Points on a hilly landscape, in no order, each with its height.
From any point a climber steps to the highest of the 2 points nearest to it. It stops when none of these is higher. Distance is the straight distance between rows; heights are no part of it.
z281: [ 32  11   9   1  -5  19  44  36 -20  27  -6  14   3   4   7 -27  12  24
   4  -5]  height 107
z867: [ 11   4 -21 -16 -35   8  22  26  -9  11 -16  28   2   6   8 -30   1  18
   2 -15]  height 79
z660: [ -6  -2  -3  41  33  28  23 -38  18  35  44 -13 -11 -39 -22 -28  47   7
  42  -9]  height 284
z248: [  3  17  15 -13  41 -18 -14   9  10 -30  34  17  28  24   0  39  14 -42
   5  13]  height 433
z423: [  4  30  -3 -21 -36 -12  25 -12 -21   6 -35  10   8  -5  -8  30  14  13
  -2 -22]  height 318
z237: [-34   6  19  13   4 -16  23  18  -4  19 -10  -7  41  24  33  -3   5 -86
 -32  32]  height 491
z37: [ 20   8 -15  21  31   5   0  -2 -19 -10  24 -27 -12   5 -23 -14  19  39
   9 -20]  height 440
z363: [ -9  23 -25 -23 -35  -7  30   1  -1 -12 -46  -6   9  -1   7 -10 -29 -36
 -12   5]  height 89
z322: [ 23  28  36   5  30  11   5 -14 -32  -9  45   4  -7  -7   6  23  22  30
  12  26]  height 301
z775: [ 24   5 -25   6   8   1   8  11   3 -23  -6 -12 -14  38 -21   8  -9 -13
 -21   9]  height 542
z39: [-26 -29 -38  14  40 -15 -29 -30  57 -17  32 -18  10  14 -12 -11  21 -31
  13 -14]  height 155
z971: [ -2 -42 -33  19  -7  -9 -29   9  11   6   1 -25 -12  42  -6  -6 -32 -13
 -17   1]  height 447
z715: [-14  -1 -43 -36 -53  18   7  19 -21  -6  -6  19 -19   5  -6 -30  20   6
   6  -4]  height 57
z880: [ -2 -17   7  29  16  -4 -15   7  30  -3  57   2 -11  28  11  39  -1  -8
  30   7]  height 189
z455: [ 20  32  15  10  10   1  -4  -6 -11  -4  13  -6 -10  20  15  23 -41  -1
 -17  45]  height 250
z159: [  5  23  20 -15  21  22  -5   7   8 -49 -18   6  24 -15  19 -32  24  -9
 -24  12]  height 300
z252: [ 29  24 -17  10  36   8  23  26 -11 -29   1 -22 -12  23 -10  13  -9  -2
   0  13]  height 629
z197: [ 13  27  20 -18  22 -14 -18 -28  18 -31  18  27  19  -5 -13  15  -9  14
  -8  -9]  height 324
z41: [-33  14 -42 -26 -49 -18  13   2   3 -47   7  -4  -5  -6 -27 -31  64 -48
  -9  -9]  height 446
z136: [  5 -14   0  37  20   5   7  -3  32   1  39 -12 -21  13  -7  16 -13  14
  27 -14]  height 210
z55: [  5  -5   0 -17  46   7   5   6 -12  12 -40 -15   7 -29  10  -6 -34  15
  11  -4]  height 200
z67: [  4 -28 -11  -5  -7  21 -10   5 -36  -8  -3  -4 -18  -7 -40 -26  29  32
  11 -42]  height 505
z519: [ -6 -12  20  -5  24   0 -13 -49  24   5  18  14   0 -37  -1  -5  16  34
  14 -12]  height 218
z719: [  6  20 -19 -22 -33  -2  14 -14 -43  -5 -14   9 -10   0 -40  23  23  24
   3 -28]  height 350
z138: [  9  28  10 -11  40 -28 -16  -5  22 -35  32  17  16  -1 -12  31  14  -9
   5  -4]  height 378
z160: [  7 -10 -40  18 -14 -11  -3  10  -5  12 -20 -29 -22  36  -5  11 -22 -16
 -29  24]  height 485
z234: [ -3  22  14  -7  28  -1   0  12   6 -29   9   6  40  29   8  18  24 -54
 -18  11]  height 488
z571: [ -6 -22  -6 -17   5  -3 -13  13  -8  15 -46   0  -5 -21   7 -14 -45   2
  -6   6]  height 162
z843: [  1  -7  20   8  15  23 -25  -6   3 -22 -21 -24  12   2  18  -4 -41   5
 -10  -8]  height 24
z770: [ 24  22  14  20 -19  19  54  37  -8   3   5   0  -3  15  25 -10  23   8
   7   5]  height 134
z381: [ 16  42  25  -4  16  14   1  -8 -29 -25  35   7  -6   6  23  24  -1  10
   3  48]  height 275
z955: [ -7 -18 -13   5 -33 -24  -5  30  -3  36 -37   3  -7   4  20  24  13   9
  -8  -5]  height 208
z336: [ -1  38   3  -9  -8   9  26   5  19 -40   5   1  35   1  33 -36  20 -29
 -15  14]  height 366
z783: [ 12 -16   9  -8 -17   2  -4 -10 -22  32 -17  16 -22  -2  -8  -1  -5  31
 -10   8]  height 332
z547: [ 10   9  36 -21  14   4 -19 -35   6  -7   9  28  18 -21   6   0  -9  35
  -3  -8]  height 272
z909: [ -8 -18  -4  -5 -15 -11 -23  34   7   9 -40   2  13  -2   5   0 -53 -21
 -15 -11]  height 137
z938: [-26 -26 -44 -15  26 -18 -38 -21  36 -21   6 -12  11  -4  -2  -9  15  -8
  12 -25]  height 183
z208: [ 15  26  21  32 -16  -5  15  36 -20  16   4  -7 -14  12  23  28 -28  -7
 -12  43]  height 228
z844: [  1 -26  -1  28  25  14  10 -19  21  21  23 -16 -26  -8  -6 -15 -20  21
  29  -4]  height 236
z903: [  9   7  18  -1  -9  33  -2 -10 -25 -14 -33 -13   8  -1   1 -12 -31  21
 -11 -22]  height 43
z529: [ 16  17  31  18  -6  -6  12  24 -26  34 -25  -3  -3  -7   9  27 -33  15
  -6   5]  height 201
z448: [ -9 -29   9  10   6 -21 -25  17  40  25   4  15  10  -5  20  10 -32   0
  14 -12]  height 314
z214: [-20 -29  13  52   2 -25 -23  -5  28  47  11 -28 -26 -23  16  38 -13   8
   9  19]  height 136
z311: [-16   7 -22 -27 -33  -8  -3 -21   1 -18  -5  18  19  38 -18  -8  15 -48
 -36   4]  height 453
z198: [ 17  32   6  -9  28  15  17  42  -4 -35  18  17  15   7  28   2   6 -20
  15  22]  height 490
z675: [-13 -11 -26 -24 -12 -33  -7  24  11  18 -44  19  12   2   8  26  10  -4
   4 -18]  height 234
z418: [-26  15  18   9  14   1  14  19  -9  -4   9  -4  42  49  24  14  15 -79
 -20  22]  height 556
z870: [  9  -1 -14 -29  48  -3  10 -16 -14   7 -21  -3  -3 -30 -16 -10 -20  20
  16  -7]  height 235
z815: [ -8  23 -31 -35 -31 -11  -5  -2 -21 -30  -6  17 -14  -4 -49  14  29   3
  -4 -24]  height 379
z774: [  6 -33  11  13  12   6 -16 -12 -16   6  26  -6 -16 -27 -48 -41  44  30
  19 -47]  height 400
z374: [  8 -45 -12  22   1  19 -18  10  17 -16   9 -13 -24  34 -14 -18   0  12
  -6 -11]  height 388
z837: [ -8  10  -5  16 -31 -29 -12  36  -4  19 -31  -6  21 -21   5   9 -52 -23
 -38  15]  height 118
z427: [  2 -21  33  29   8   1 -26   3  19   0  31  -8 -14  25  20  35 -10  -4
   0  28]  height 171
z289: [-23  -5  25   9 -31 -22  38  -3  18  10  -8  -9  23  21  25 -12  12 -80
 -32  22]  height 420
z864: [-29 -18  17  37   3  -9 -15 -28  44  35  26  -7  -7 -20  29  41  15   6
  35   5]  height 152
z677: [-11  19 -31 -36 -43  -9   5  -4  -3 -40  -7  15   2  12 -35  -2  33 -34
 -18  -5]  height 415
z412: [ -5 -10  27  19  26   8 -21   9   7  -5 -12 -27   3 -13  15  10 -64 -11
  -2  11]  height 7
z508: [-15  -3 -17 -19  28 -10 -40  -9  18 -36  -3  -2  29  -6   8 -15  22   3
  -6 -15]  height 219
z885: [ -9 -12  -6 -54 -12  22 -15 -37 -58  30  -2  -4  -5 -28 -26 -23  11  31
  10   0]  height 432
z364: [-19 -28 -16 -17 -26  -8 -23 -47  13  30  18  24 -25 -15 -14  -6 -21  31
  15 -10]  height 335
z946: [ -5  -8 -13  13 -62 -14  14  23   0  26 -25   4 -13  11  17   3   9  -6
 -20  17]  height 185
z118: [-16 -17  25  49   5 -12 -30  19   5  20  25 -28 -14  -3  20  49 -33 -11
  15  22]  height 153
z748: [ 31 -18  35  -2  10   8  12 -14 -29  50   2  10  -8  -6 -11  -2  14  35
   1   6]  height 283
z57: [ -4  21   0 -15  19   2 -36  -3  12 -52  -3   5  30 -11   9 -31  29  -5
 -25  -3]  height 256
z802: [-11  17  -9 -25 -47  20  31 -10 -14 -30 -37  -8  -2  -8  -9 -19  -8 -18
  -6 -13]  height 73
z485: [  4 -40 -13   6 -16  33 -10   5 -25  -7 -12 -13 -23  15 -14 -26  12  35
   0 -24]  height 427
z147: [  5 -29  11  35  19  16  11 -38  10  30  36  -6 -24 -33 -45 -32  44  16
  31 -26]  height 323
z646: [ 16   8  19  -2  31  10   9  51   2   3   0  17   7   0  28   4 -22   4
  19   5]  height 404
z362: [ -3 -31   0 -14  11 -22 -21  16  37   7  -9  25  18  -1  10  19  13   7
  15 -30]  height 270
z848: [  4   0 -12 -37  26  -4   2  -4 -16 -14 -35  11  -7 -32 -31  -3  17  10
   4 -14]  height 282
z91: [ 31  17  30   8  20  19  12  -9 -35  14  29  -1   0  -1   4  -8  30  41
  -1  19]  height 334
z538: [  8  -7  12   6  13 -20 -10  47  28  21  11  27  10   2  22  10 -47  -2
  15  -1]  height 348
z583: [ 21   5  -9  14  13   8  -3 -17 -23   6  32 -13 -18  14   1 -15  33  53
  -6  13]  height 382
z429: [-30 -28 -11  14 -31  -4 -14 -50  26  39  11   4 -28 -24 -12  -8 -40  15
  18  -7]  height 305
z785: [  9  13  13  21 -39   0  43  18   8   8  -7  -9  -8  16  34   4  22  -7
  -8  18]  height 158
z893: [  8  45  18  -2  -1  17  36  30   6 -47  21   9  27   5  34  -8  16 -39
   7  24]  height 424
z546: [ 17  31  -9  10  44  20  13  18 -24 -28   3 -30   4   2   1 -10   8  22
  10  -5]  height 525
z365: [ -5  32 -25  -7 -38 -21  17  11  -8  12 -36  -2  15 -10  12  -5 -49 -20
 -25  17]  height 102
z452: [ -6 -24  -8 -28 -17   5 -15 -27 -22  23  -3  16 -24 -15 -21  -7 -16  33
  10  -2]  height 376
z120: [ -8 -28  10  24  -1  10   5 -32  17  53   6  -3 -18 -35  -7 -16 -37  16
  25 -13]  height 271
z129: [-16   3  -4  -8 -38 -15  24 -16  12   0 -14   3  22  30   5 -11  14 -61
 -36  17]  height 412
z53: [  0  -9 -20 -38   3 -18 -19  -9   1 -21  -6  24 -15 -18 -43   4  24   8
   0 -19]  height 333
z137: [-23  -9  14  15  11 -10  -7 -47  33  32  13  -3   3 -27  15  25  15  24
  33 -20]  height 176
z239: [  1   6   8 -24 -39  34  12 -11 -34 -13 -36   0  -8  -4 -21 -11 -24   9
  -8 -16]  height 59

Two climbers start at each pair of points below. Name the first point that both come to, or write -.
z381 and z748 => z91
z118 and z955 => -
z938 and z362 => z198

Call two points neighbours if one is among the 2 nearest of the other. Go from one point of each pair to the other, from neighbour to neighbour, staying as high as possible. Name the lowest point that can't be avoided.
z67 and z252 => z374
z418 and z885 => z214
z67 and z885 => z748
z418 and z311 => z129

Write out the way that a climber takes from each point below.
z39 => z508 z57 z159 z336 z893 z198
z770 => z785 z946 z955 z675 z362 z448 z538 z646 z198
z208 => z455 z381 z322 z91 z583 z37 z546 z252
z214 => z118 z427 z880 z136 z844 z120 z429 z364 z452
